Points, in no order, along strands that fork, close into loops and pass close to each other.
In the rows, zero is written as 100.
Points whose rows are less than 77.3 apart are linked; no others are. Some points are linked to none.
baf: [128,136,77,59,87,118,59,104,64,84,102,130,78,96,111,52,93,77,117,112,109,119,107,81,92,128,92,133,105,117,88,95,58,74,88,72,92]
lapi: [65,88,73,127,111,91,113,119,97,118,142,82,76,118,96,103,132,113,95,109,102,54,71,111,112,116,111,152,91,93,82,122,154,82,64,129,102]
zuga: [88,123,114,101,105,96,82,83,121,85,127,98,93,102,89,113,93,104,125,85,92,145,85,114,123,113,90,73,100,102,147,94,78,101,98,86,118]
pef: [86,81,87,89,110,79,113,117,53,128,99,99,97,123,107,71,107,66,98,115,101,71,114,96,101,110,121,137,76,113,56,104,100,82,73,111,124]
batul: [113,122,118,88,100,83,66,90,117,91,119,102,97,105,78,107,91,97,72,78,73,127,101,121,103,116,98,91,111,104,127,101,101,114,99,84,106]
donod: [141,73,83,89,91,114,130,97,121,107,61,130,116,82,121,97,86,82,63,94,75,78,128,88,61,72,97,87,117,93,70,92,97,121,125,128,88]
zepar: [66,84,114,120,102,86,128,106,67,101,79,74,105,123,93,100,104,80,138,103,132,81,102,99,118,98,94,99,62,94,73,91,90,93,93,78,116]
fel: [92,90,137,116,130,80,84,126,92,86,139,37,141,110,80,120,105,136,86,96,113,86,87,104,113,94,77,115,110,84,111,106,152,96,107,95,77]
bero: [105,103,126,78,111,76,81,96,80,101,91,93,109,124,69,100,89,86,98,85,102,100,107,112,107,106,100,98,89,94,96,101,90,100,101,72,111]
mufa: [82,86,94,117,73,111,135,95,145,108,97,98,89,94,117,131,102,105,89,92,81,102,84,115,107,101,103,65,87,102,108,79,118,124,106,131,102]
Busez: [61,87,112,108,86,92,137,92,98,92,81,84,86,119,103,110,98,71,135,98,122,88,98,106,123,108,88,88,51,94,75,84,83,96,82,80,127]
masag: [66,75,104,94,100,66,119,92,76,122,97,101,85,133,91,108,97,63,91,86,92,79,102,120,113,118,127,117,63,105,57,91,92,92,85,109,148]
Rel: [82,112,122,101,105,81,50,91,119,94,155,99,90,120,71,120,107,122,75,84,69,140,78,139,125,127,102,89,106,110,150,97,97,108,82,100,120]
Zafi: [104,134,103,80,86,101,77,79,111,69,115,111,82,96,95,103,86,76,101,83,84,129,100,111,113,130,81,97,87,104,114,90,74,103,85,69,113]
tasug: [95,81,114,113,115,95,108,93,130,123,83,91,132,102,90,120,85,122,91,90,94,109,96,113,105,69,119,47,114,83,135,95,105,128,141,124,116]
linan: [99,80,108,124,97,115,122,119,115,115,90,74,136,83,111,110,111,138,94,105,103,98,87,86,97,67,104,75,116,83,116,99,130,116,123,123,82]
dila: [40,98,69,121,104,87,104,109,84,114,143,89,58,128,82,99,126,99,131,109,114,83,70,103,133,124,119,147,76,100,92,116,124,63,51,117,129]
Nubo: [114,147,102,66,78,90,62,96,99,74,124,106,83,97,83,92,94,83,87,74,86,121,103,113,109,140,73,118,86,111,113,97,86,90,73,58,111]
kif: [134,116,69,96,95,143,83,97,106,88,98,140,99,64,138,62,94,106,110,130,97,122,106,56,70,95,99,109,137,117,113,117,77,93,112,110,54]
guf: [83,72,96,119,87,92,139,110,105,107,106,61,91,110,104,120,116,96,77,93,105,43,82,109,105,108,98,117,67,96,62,103,138,105,88,123,101]
dop: [129,96,94,58,100,97,100,101,60,95,40,115,111,113,95,76,78,65,109,101,114,79,138,89,71,72,109,101,88,107,58,92,74,91,114,78,102]
rin: [96,97,108,79,117,86,69,106,77,123,119,116,103,122,83,69,100,101,80,101,71,119,97,120,120,117,121,118,110,112,108,108,85,92,100,104,128]
demis: [81,94,93,98,120,104,99,88,122,112,98,121,92,118,111,93,87,108,127,104,77,152,90,118,125,104,136,58,113,105,145,95,66,106,116,118,135]
Sifu: [90,87,68,126,63,134,159,132,133,115,101,79,88,83,119,128,139,123,70,106,108,65,60,93,84,92,88,93,87,85,81,98,152,112,87,140,69]
Sote: [122,76,129,101,88,71,106,90,111,90,94,61,119,107,73,142,87,90,52,65,107,67,113,128,91,101,82,94,81,96,72,91,128,126,103,81,95]
Vudal: [63,92,96,89,103,82,122,97,49,118,78,108,91,124,103,84,97,56,147,114,116,92,120,94,118,107,117,106,57,97,68,87,61,76,81,80,142]
rokol: [110,148,96,107,87,115,81,87,138,73,127,122,72,67,118,100,97,107,110,97,79,140,97,94,101,119,74,93,119,109,142,104,79,105,104,88,89]
dup: [115,138,99,94,98,119,79,77,132,83,100,135,95,72,112,95,87,115,115,106,85,152,106,91,101,104,94,75,136,110,147,108,68,108,122,90,91]
Zaz: [97,79,84,99,75,97,107,68,156,110,107,114,79,93,105,148,99,90,43,69,46,98,104,138,88,118,101,74,94,108,104,79,104,141,94,143,115]
fav: [89,84,94,98,94,113,129,97,114,100,80,106,98,99,125,98,98,81,119,102,96,103,98,100,107,90,105,78,84,98,100,96,85,110,102,109,114]
zusog: [120,98,89,87,130,118,61,111,66,107,93,123,127,105,106,51,90,114,106,136,100,121,105,73,83,95,124,112,143,112,117,109,76,79,120,114,84]
mono: [137,92,118,85,102,83,94,88,113,103,84,95,123,93,81,118,83,93,41,78,78,81,118,111,68,93,89,102,109,97,85,107,118,125,126,99,86]
Mig: [124,95,99,115,69,126,160,98,145,110,78,113,91,55,127,120,116,105,65,90,86,88,105,79,75,87,77,75,110,95,85,81,115,137,116,127,74]
nim: [99,109,113,110,128,97,65,137,75,82,156,72,112,111,87,83,117,128,114,119,111,109,80,92,115,112,83,125,116,96,127,122,107,77,83,94,76]
Seraz: [117,114,76,78,104,114,58,98,116,111,110,141,94,98,113,68,91,107,73,116,51,142,92,103,99,118,123,104,137,112,130,114,64,100,119,110,113]
Degeb: [80,67,84,123,85,112,145,126,116,118,107,67,94,99,110,117,123,117,76,104,111,48,67,103,94,90,95,110,76,90,71,101,155,105,95,138,85]
Vasog: [122,127,86,72,100,113,49,109,67,93,116,122,88,106,100,55,99,100,105,119,90,126,102,91,97,128,102,125,113,120,108,116,61,80,92,80,92]
mene: [95,91,105,114,108,103,97,118,100,96,123,89,105,108,109,92,112,113,107,111,98,98,91,99,109,94,101,106,101,93,110,115,99,91,99,116,92]
Vamon: [138,122,72,72,96,130,74,86,107,107,77,157,99,82,119,70,85,92,101,115,73,133,119,79,72,98,118,95,137,121,112,106,54,96,125,96,83]
vufe: [104,91,96,73,110,91,102,102,47,105,56,111,106,123,100,62,90,64,126,114,119,86,128,88,91,91,111,104,80,106,68,93,64,84,99,84,112]
kaz: [119,96,101,86,125,104,79,115,61,100,90,99,119,105,100,64,96,103,109,120,105,102,105,78,87,91,105,116,123,109,101,112,85,86,111,97,83]
sizeg: [135,94,97,75,103,104,104,100,75,96,59,122,121,98,100,83,85,79,82,99,100,82,131,92,70,76,104,102,102,105,65,103,88,100,120,88,94]
sezu: [120,82,140,91,128,53,84,120,61,104,91,60,143,127,57,108,85,108,71,89,118,69,120,116,98,90,97,111,94,83,85,98,124,104,112,71,96]
foved: [149,112,128,88,106,83,106,103,72,78,52,82,123,90,83,120,81,100,102,86,154,72,144,92,74,67,86,96,93,88,71,92,111,105,118,54,76]
Zorip: [97,110,106,115,128,120,76,125,56,80,121,81,115,97,107,59,114,120,155,143,147,115,87,60,107,97,86,116,116,106,117,110,89,70,82,88,62]
nati: [148,114,85,73,111,117,74,86,98,105,74,142,112,91,98,80,81,109,104,108,90,125,120,86,75,78,119,91,141,108,119,112,73,100,134,89,85]
dised: [77,85,82,124,116,93,100,111,108,121,157,77,95,120,91,112,121,126,66,97,82,61,70,126,108,117,111,146,99,93,91,119,166,88,70,140,99]
Monek: [140,124,117,88,115,88,65,78,121,94,103,107,116,82,71,113,82,125,75,73,81,129,114,115,91,96,106,84,148,101,139,111,102,120,127,81,87]
runi: [134,85,127,95,86,72,95,75,140,104,100,94,115,96,79,144,87,95,20,57,67,84,118,130,71,97,82,93,100,109,89,94,126,139,114,105,92]
Gutun: [109,91,115,94,79,84,94,71,148,97,110,105,96,92,92,150,88,88,41,65,57,101,114,139,83,114,90,82,94,111,102,82,105,141,104,110,107]
debo: [119,113,76,87,79,121,101,92,112,89,92,124,84,76,125,85,94,79,97,106,83,116,112,83,79,95,82,102,108,111,86,105,80,104,100,105,87]
dosig: [127,75,100,80,118,74,92,127,67,117,98,81,131,113,91,78,98,91,41,101,86,54,117,101,70,84,105,142,110,97,53,113,128,101,102,114,91]
rekik: [138,110,86,87,98,113,63,122,89,92,126,111,104,91,111,63,103,102,68,114,79,98,100,84,78,112,90,146,122,112,95,126,92,86,94,98,71]
fabom: [85,73,102,125,115,110,108,146,104,109,119,56,125,95,114,106,117,146,81,118,112,80,75,85,99,76,90,111,121,77,111,112,160,96,105,125,61]
tonu: [110,134,99,103,110,122,59,97,94,80,117,111,109,96,106,81,101,125,149,122,111,150,92,85,111,100,97,85,131,104,149,118,65,80,110,88,78]
keza: [125,134,89,46,83,104,55,101,65,84,101,125,76,91,100,53,99,65,94,95,83,112,122,103,99,126,89,133,82,117,84,89,71,85,86,58,110]
tos: [143,112,76,93,93,137,68,100,98,83,105,136,98,75,131,60,98,98,87,121,88,107,103,66,64,110,88,131,136,120,99,117,84,80,95,103,55]
Kasus: [133,106,108,79,108,92,61,122,59,93,114,92,113,104,89,65,107,92,71,105,98,84,105,89,77,101,84,141,120,113,77,121,103,86,89,86,75]
senut: [131,115,106,104,114,116,63,109,79,87,115,96,126,96,96,76,94,129,105,116,109,121,106,78,87,94,93,110,137,104,124,116,91,90,115,88,67]
borep: [100,101,82,84,85,110,110,102,94,88,95,122,88,98,131,74,107,69,108,115,91,102,107,92,91,103,85,119,87,110,83,102,78,89,89,103,104]
vore: [112,86,123,104,119,88,106,97,122,110,68,91,149,98,77,119,81,131,94,86,105,112,114,107,96,67,119,56,122,77,130,92,115,124,147,106,107]
mam: [74,109,126,101,110,80,71,89,105,95,136,87,90,124,69,119,102,107,109,81,86,130,80,127,141,128,93,86,92,102,139,97,90,100,79,89,126]
mir: [104,70,137,120,88,85,124,102,118,99,101,54,124,91,84,148,97,108,58,81,112,63,98,107,93,90,74,87,88,86,76,92,139,131,118,102,85]
tagoz: [94,117,95,122,116,128,77,105,102,93,109,110,116,97,114,75,99,132,160,129,107,153,86,81,111,93,109,66,131,99,157,107,69,87,122,108,95]
gefa: [61,70,80,126,112,87,125,120,71,123,123,71,82,122,92,98,124,103,109,115,126,48,84,100,115,113,116,151,73,103,59,115,138,77,67,120,116]
potu: [148,103,92,78,105,113,89,95,93,104,61,126,128,73,106,78,81,110,78,106,96,105,124,78,55,74,105,104,145,104,100,111,95,105,132,109,71]
Nopav: [101,111,116,107,120,98,85,123,57,82,115,72,124,107,92,81,107,107,139,121,144,104,100,74,101,95,82,109,100,95,107,105,99,81,89,78,69]
nirol: [105,117,115,90,108,88,77,100,79,84,119,92,101,105,87,87,100,94,108,99,106,112,109,99,106,101,84,116,103,102,104,110,91,91,90,76,92]
Sef: [117,66,114,107,113,79,116,119,71,97,73,65,139,112,90,105,88,91,81,98,126,56,121,92,82,76,87,113,91,87,62,98,125,108,116,87,80]
faven: [96,81,112,106,107,82,106,115,76,92,94,69,116,113,99,92,99,88,102,104,119,74,105,99,93,88,82,116,76,101,72,103,109,96,95,88,87]
Suno: [60,71,77,113,93,77,139,103,77,134,92,100,75,123,106,108,104,66,96,103,105,56,99,116,114,111,123,130,58,103,47,99,110,82,76,123,143]
Ranem: [81,70,85,108,98,79,133,118,66,124,89,93,92,121,107,89,100,75,98,108,101,49,108,101,100,99,112,132,68,106,46,105,111,88,88,117,125]
gafe: [85,78,83,126,105,123,128,130,118,128,96,74,118,85,122,115,114,138,90,116,97,90,74,100,99,75,115,79,107,79,119,98,145,107,113,143,82]
pozet: [159,113,122,96,87,105,118,89,94,83,48,103,117,70,97,112,86,107,98,89,135,78,145,79,65,64,86,95,113,95,80,96,116,110,131,71,69]
Sevav: [63,74,96,130,102,85,105,102,117,118,145,63,94,124,79,143,121,126,75,84,91,56,67,134,113,117,111,123,78,97,87,104,165,103,70,129,101]
zer: [117,127,75,115,83,152,99,94,123,85,93,133,83,60,145,73,107,109,133,124,101,130,94,59,87,94,84,94,131,114,120,104,78,98,98,111,63]
rusip: [48,91,68,98,86,94,120,92,93,123,123,121,45,113,107,101,114,65,106,100,84,83,87,117,115,137,125,137,69,104,79,99,99,73,61,128,143]
fuz: [80,106,71,93,103,120,85,90,121,117,120,154,66,106,124,75,99,92,99,117,44,135,84,113,115,128,139,91,112,119,127,101,62,89,101,128,136]
Nubef: [71,97,76,84,110,108,100,89,99,121,99,146,82,117,113,80,97,97,128,106,66,143,92,108,129,118,141,75,116,105,134,91,55,91,110,124,150]
visag: [70,119,81,107,94,105,80,119,94,77,157,102,66,112,105,74,132,96,132,115,108,91,79,85,117,142,84,152,88,107,106,118,96,65,46,93,99]
guvu: [121,131,100,103,103,128,103,73,139,95,71,134,108,64,111,99,90,131,130,101,100,156,110,87,100,78,104,50,142,93,144,100,75,117,132,92,91]
mik: [71,97,82,95,85,103,120,101,92,93,106,116,66,102,118,83,109,61,123,106,83,92,94,100,113,121,94,119,75,100,83,97,76,88,74,104,121]
Vak: [32,99,54,126,98,97,116,86,104,138,130,117,57,118,89,105,113,100,122,109,91,94,72,126,135,119,143,115,80,102,106,103,109,70,73,142,144]
fifum: [45,83,65,111,89,92,136,91,101,128,105,107,58,118,102,112,101,74,109,99,98,69,88,119,119,124,128,127,50,105,62,95,111,83,76,136,139]
ret: [82,110,103,126,105,120,98,96,123,100,101,105,107,95,115,93,97,126,152,115,102,150,81,96,128,85,111,50,117,95,154,95,76,106,123,104,118]
roni: [82,95,82,105,77,129,142,88,137,106,65,127,81,85,133,107,105,77,127,106,96,118,90,95,110,88,102,51,79,92,103,77,74,119,115,114,119]
zif: [121,118,74,98,72,142,132,77,136,96,55,150,89,47,143,90,100,97,120,111,93,129,116,64,77,78,86,64,116,106,99,86,69,117,123,106,87]
pubo: [160,143,123,74,103,90,66,76,116,89,88,115,101,78,78,112,81,115,78,68,93,122,130,107,83,93,100,87,136,104,127,105,106,116,124,67,87]
dap: [87,97,97,93,119,109,102,75,128,112,73,120,105,108,101,109,84,97,138,93,90,153,100,115,125,87,124,42,107,95,146,88,62,112,125,102,135]
Rapa: [101,113,116,122,115,107,85,117,101,87,133,75,111,94,100,101,112,125,113,113,109,110,80,89,112,101,89,106,119,90,130,120,106,94,94,94,75]
Tel: [126,91,124,104,115,90,107,111,62,89,52,67,143,92,89,106,83,105,101,107,154,72,129,78,72,63,88,100,102,85,75,97,116,107,126,73,72]
Kas: [52,93,80,114,99,104,123,88,105,119,113,113,63,120,114,101,107,98,129,110,87,105,77,121,129,111,135,93,87,97,106,98,94,84,86,131,134]
pobuf: [98,78,105,113,89,111,127,99,124,103,83,97,109,99,110,108,97,102,100,95,96,96,100,99,100,85,104,72,93,92,93,90,101,115,113,116,103]
Nuboz: [82,72,129,122,99,86,119,94,122,103,94,63,120,107,89,140,96,118,90,86,103,89,83,121,113,89,101,66,90,92,105,85,124,126,113,109,104]
vuvod: [78,84,118,109,114,76,109,113,65,108,103,70,117,122,89,92,106,94,119,108,125,76,102,91,112,97,98,123,73,99,76,100,101,84,81,86,108]
Molo: [117,139,101,68,92,90,59,107,72,83,115,101,93,108,91,78,96,78,104,82,102,114,111,103,107,125,78,118,84,107,93,101,82,85,84,60,98]
tamo: [68,78,119,132,97,82,107,105,113,98,133,56,100,114,88,140,115,117,91,88,110,66,72,121,120,110,97,110,77,89,92,100,141,102,76,110,102]
Buka: [47,112,59,93,86,102,86,97,105,110,142,146,36,103,112,90,118,82,108,108,56,119,71,120,124,158,132,134,92,112,119,101,78,71,64,124,155]
nok: [47,98,85,88,101,77,118,99,55,120,102,110,69,121,101,95,107,63,137,115,116,94,113,93,137,123,118,122,57,100,77,94,72,61,65,104,149]
pes: [91,95,77,107,119,110,81,131,61,91,143,94,95,108,115,57,131,109,115,144,118,70,83,62,95,119,89,166,111,118,88,123,106,62,54,108,70]
Sobe: [141,89,98,93,90,119,132,91,105,101,43,129,117,64,110,101,90,105,78,96,110,84,134,74,57,64,91,90,120,99,76,93,103,118,137,113,73]
fuzig: [89,113,106,108,117,90,76,117,77,89,141,81,94,114,88,84,114,106,120,115,107,99,86,98,118,119,79,126,97,104,106,109,95,72,70,89,98]
pom: [89,66,118,121,100,89,121,85,135,115,86,80,117,103,93,144,90,116,79,79,92,99,99,126,104,85,115,46,94,93,115,84,107,139,126,121,112]
gegal: [97,79,90,104,118,95,106,113,77,109,93,103,114,116,108,75,96,94,110,117,99,89,105,94,98,88,121,112,100,102,97,108,99,94,104,112,101]
Niz: [92,133,115,108,105,109,85,80,131,86,104,109,96,93,96,108,90,118,145,101,102,162,90,105,129,93,103,48,111,94,153,90,70,107,118,83,106]
gaf: [121,117,127,115,114,106,72,110,104,85,127,78,125,89,89,102,97,136,104,106,116,124,88,87,105,87,83,101,135,90,142,112,116,99,113,86,61]
nes: [118,106,125,105,118,94,82,112,68,88,100,71,132,99,79,92,90,121,115,101,138,103,105,90,91,77,87,99,111,88,105,99,108,92,111,76,73]
favad: [75,112,105,137,67,121,112,88,172,93,125,93,73,71,111,156,125,131,98,89,87,122,54,107,109,106,79,58,99,100,143,78,122,131,83,118,93]
kun: [154,98,106,70,94,99,103,95,74,83,64,106,110,86,99,88,88,69,70,90,120,64,138,79,54,78,81,122,102,101,56,103,107,99,111,81,70]
mokez: [91,111,69,104,97,115,80,121,81,80,142,109,71,99,119,59,128,91,121,128,108,85,86,70,93,122,82,157,99,113,92,121,92,64,50,99,72]
zono: [88,87,114,128,113,110,108,141,100,107,108,54,141,88,115,115,114,149,98,114,124,95,72,81,105,69,90,91,116,77,117,101,140,103,111,107,69]
Golos: [40,91,78,113,73,105,142,98,101,94,114,93,54,108,113,114,118,69,135,103,118,72,80,108,128,123,94,119,46,97,71,87,97,82,56,101,126]
dizov: [102,93,82,121,63,126,161,104,156,123,91,103,87,67,123,136,124,122,61,96,79,92,79,90,70,90,97,58,94,92,95,81,137,139,110,142,79]
paz: [124,119,113,56,104,87,93,81,112,88,52,119,103,103,76,125,70,79,98,67,103,113,132,119,95,87,115,60,98,98,102,88,82,119,127,71,118]
bolif: [70,78,106,93,111,54,112,104,50,145,97,103,100,130,82,88,103,76,100,103,94,95,113,110,129,111,137,120,63,101,62,97,91,80,87,109,159]
mer: [53,95,91,114,102,107,114,85,120,107,102,106,69,116,111,109,106,97,139,103,94,120,81,119,134,108,123,74,85,97,126,88,79,103,94,114,136]
mip: [136,119,108,89,96,109,112,73,124,89,54,125,104,70,98,115,87,103,100,85,104,108,125,88,80,78,91,77,122,98,109,92,93,120,129,83,87]
Gik: [113,99,137,97,105,66,102,103,79,86,79,62,117,117,65,118,80,82,87,79,128,69,121,114,103,96,79,103,65,89,66,97,111,108,103,57,98]
luko: [108,147,103,76,79,101,80,66,137,70,110,128,83,80,96,120,80,75,99,68,79,141,113,122,99,126,87,70,92,104,129,86,78,117,100,71,115]
Razo: [89,76,89,118,116,111,113,127,110,116,118,76,115,95,108,103,114,146,82,115,96,77,75,105,100,87,112,108,116,81,111,111,148,98,108,146,81]
mugo: [117,106,117,98,114,86,81,81,120,102,103,107,118,100,81,115,83,114,87,84,84,130,103,120,102,92,109,67,131,98,133,109,101,122,124,99,100]
kol: [123,83,132,83,111,56,89,108,64,97,84,61,128,127,59,108,83,84,60,74,111,62,120,125,89,97,93,114,76,93,64,101,118,116,102,65,103]
nogu: [130,119,68,69,86,122,89,85,92,89,72,146,87,86,121,72,84,75,108,106,90,118,121,88,74,98,94,99,113,111,89,99,63,98,108,91,97]
bosep: [93,80,72,126,64,134,160,120,141,122,93,82,90,84,114,137,125,132,61,104,100,73,62,103,78,87,102,68,91,92,90,85,140,122,103,146,79]
tesit: [76,91,95,83,109,84,116,106,29,120,55,114,106,130,100,64,89,62,144,124,134,82,133,78,99,96,113,108,67,100,59,86,66,80,85,82,131]
Tudaz: [87,96,95,110,123,111,74,129,54,91,128,79,112,106,104,61,124,112,132,140,135,91,83,62,103,101,88,140,117,113,98,114,109,62,68,102,67]
Bir: [161,109,97,89,95,126,115,78,109,92,58,135,114,57,113,95,94,107,73,95,100,90,134,78,46,72,91,102,145,105,88,101,112,117,123,100,56]
roso: [101,101,75,92,78,135,132,79,132,104,63,140,85,78,139,98,95,79,114,104,83,123,109,89,92,85,97,61,101,103,97,85,65,116,121,109,111]
venu: [113,95,142,117,115,95,102,103,110,96,81,77,144,80,82,126,89,138,99,84,127,113,107,98,99,62,94,63,122,72,127,96,119,119,145,73,85]
fevif: [113,102,124,114,109,90,103,106,101,84,93,74,129,86,85,118,100,126,104,89,127,105,104,90,99,75,89,77,108,80,112,102,113,115,123,76,82]
tul: [35,98,56,98,84,94,110,90,97,132,131,143,44,120,102,99,111,81,99,94,70,104,78,129,126,141,145,126,86,110,95,100,100,74,71,143,155]
Tunu: [94,119,111,101,96,91,57,84,140,90,142,110,82,104,89,119,92,110,74,83,62,138,87,129,111,128,93,88,109,109,145,97,90,116,91,100,112]
Muf: [157,107,114,95,87,105,115,102,86,78,69,97,117,74,109,101,97,92,79,88,137,70,137,80,60,68,73,122,110,99,60,104,121,106,116,83,57]
vusig: [75,87,122,134,117,86,94,118,110,95,141,54,118,114,86,123,112,129,102,101,109,87,68,104,120,97,89,113,103,85,117,101,142,104,87,104,90]
bemez: [43,93,108,144,84,97,119,100,121,85,126,51,70,112,96,137,133,107,132,94,131,78,53,118,132,118,85,103,52,95,101,92,129,103,51,86,110]
kuv: [116,115,109,109,93,109,105,104,108,76,114,85,102,71,108,102,107,104,97,93,111,99,95,83,88,88,63,112,106,99,95,106,117,104,95,90,67]
Laket: [121,129,86,109,80,143,105,84,127,87,74,137,90,55,136,85,97,109,134,115,100,145,105,66,88,81,86,79,126,106,121,96,72,109,113,94,77]
nema: [71,113,66,83,90,111,92,95,119,106,131,144,47,105,123,89,106,80,102,108,61,131,75,113,121,145,128,112,102,120,120,99,68,82,81,126,144]
vapu: [112,129,109,72,97,100,98,62,134,87,63,128,94,90,92,128,80,87,115,72,99,135,131,114,102,89,109,50,100,95,119,84,77,115,126,69,116]
selu: [131,109,133,98,93,77,96,88,104,82,90,76,113,99,72,123,84,88,71,66,123,77,118,112,84,100,69,98,86,90,82,95,122,113,106,59,87]
sanaf: [128,117,97,101,109,121,104,73,122,98,59,126,122,66,109,102,88,123,111,97,102,127,117,83,84,66,109,59,136,96,130,104,88,117,140,100,88]
galo: [54,104,77,99,79,114,118,98,102,85,121,107,51,107,119,95,115,61,145,108,103,91,79,94,123,131,85,125,67,99,88,94,83,72,58,97,121]
Zevu: [120,113,117,70,111,84,82,90,92,103,60,105,111,118,68,99,78,91,107,81,108,109,121,113,106,86,117,73,96,97,105,94,80,110,120,71,117]
buv: [88,58,117,120,86,82,133,97,119,105,109,57,107,112,90,142,106,101,60,86,101,43,87,118,99,108,87,99,73,97,58,93,140,120,96,116,97]
nirub: [55,93,75,122,107,100,123,128,76,118,125,85,73,118,101,83,131,97,142,129,128,67,84,90,118,112,117,143,80,105,79,114,118,67,60,113,110]
Ligu: [124,77,97,93,82,103,133,87,124,106,75,116,106,96,116,106,90,79,59,89,72,78,115,106,75,86,88,86,97,93,73,91,106,124,116,121,101]
Tir: [80,98,136,110,119,66,82,110,72,97,126,63,118,132,69,102,110,112,112,92,110,100,89,120,129,112,96,111,81,97,104,105,107,89,83,81,109]
zir: [120,108,96,72,112,108,45,110,55,114,102,132,106,114,96,44,101,109,101,128,87,131,101,82,101,117,122,119,130,122,110,118,54,85,112,101,101]
Rofal: [134,73,109,93,103,81,104,112,93,114,90,92,135,103,94,98,92,89,36,87,83,61,120,104,65,82,93,127,120,100,64,107,130,115,117,107,84]
subu: [44,85,89,111,80,108,143,90,108,98,93,96,59,109,119,117,103,60,138,93,109,85,79,111,126,127,104,91,49,101,76,75,79,88,74,106,138]
beful: [66,94,111,106,102,106,119,78,123,102,80,107,95,109,109,115,91,92,146,95,102,141,97,113,134,89,117,47,84,95,128,83,69,117,109,99,136]
Dak: [87,76,87,115,67,114,125,81,159,116,111,102,80,89,108,158,104,121,54,87,62,98,83,127,92,110,102,64,90,103,109,80,125,139,101,149,96]
Fosit: [113,142,113,82,86,107,90,61,134,71,87,121,80,79,94,123,80,85,115,73,105,139,120,110,107,103,84,58,105,96,131,82,82,113,111,65,111]
topul: [120,81,114,87,117,73,83,121,62,102,105,85,127,115,84,76,101,93,61,97,100,68,113,102,83,94,97,138,99,106,64,115,117,94,91,97,87]
Debes: [91,81,110,84,117,63,90,111,51,124,95,99,110,127,82,74,98,81,90,100,87,93,117,107,114,107,126,125,83,109,67,100,95,90,89,102,132]
pufi: [158,135,117,72,99,103,96,67,121,80,59,121,95,75,94,123,80,109,90,71,106,109,147,99,78,84,98,80,134,100,109,97,97,112,125,66,88]
Vaz: [98,71,131,120,103,77,115,108,101,97,88,55,133,109,85,129,96,112,81,92,120,73,99,112,104,83,88,86,88,84,90,95,126,112,118,92,95]
lamuv: [104,75,140,111,123,71,96,123,76,95,101,46,151,113,73,116,94,121,79,94,123,71,101,104,101,89,87,104,101,76,94,104,144,104,114,86,85]
neser: [67,99,84,113,102,86,78,118,82,103,157,97,58,125,86,91,138,98,123,118,109,93,77,98,128,136,103,152,87,105,105,120,116,65,43,98,125]
zul: [127,156,92,88,107,127,61,80,109,84,102,128,88,86,111,83,85,117,142,115,107,154,108,79,99,104,103,84,128,115,140,104,58,90,113,72,84]

A tip is a point with one link. Name the tips that can be reached along the links from each point below, in the order of the rows.
potu => nok, Ligu
Degeb => Mig
Monek => rokol

A piece is two or more points that can be reached from each other along the links. Count, over all rows, the pieces, the separate loops (a circle has one, a figure eight two, a Y none), the forks (points with three links) and the tips (points with one).
pieces => 7
loops => 10
forks => 10
tips => 4
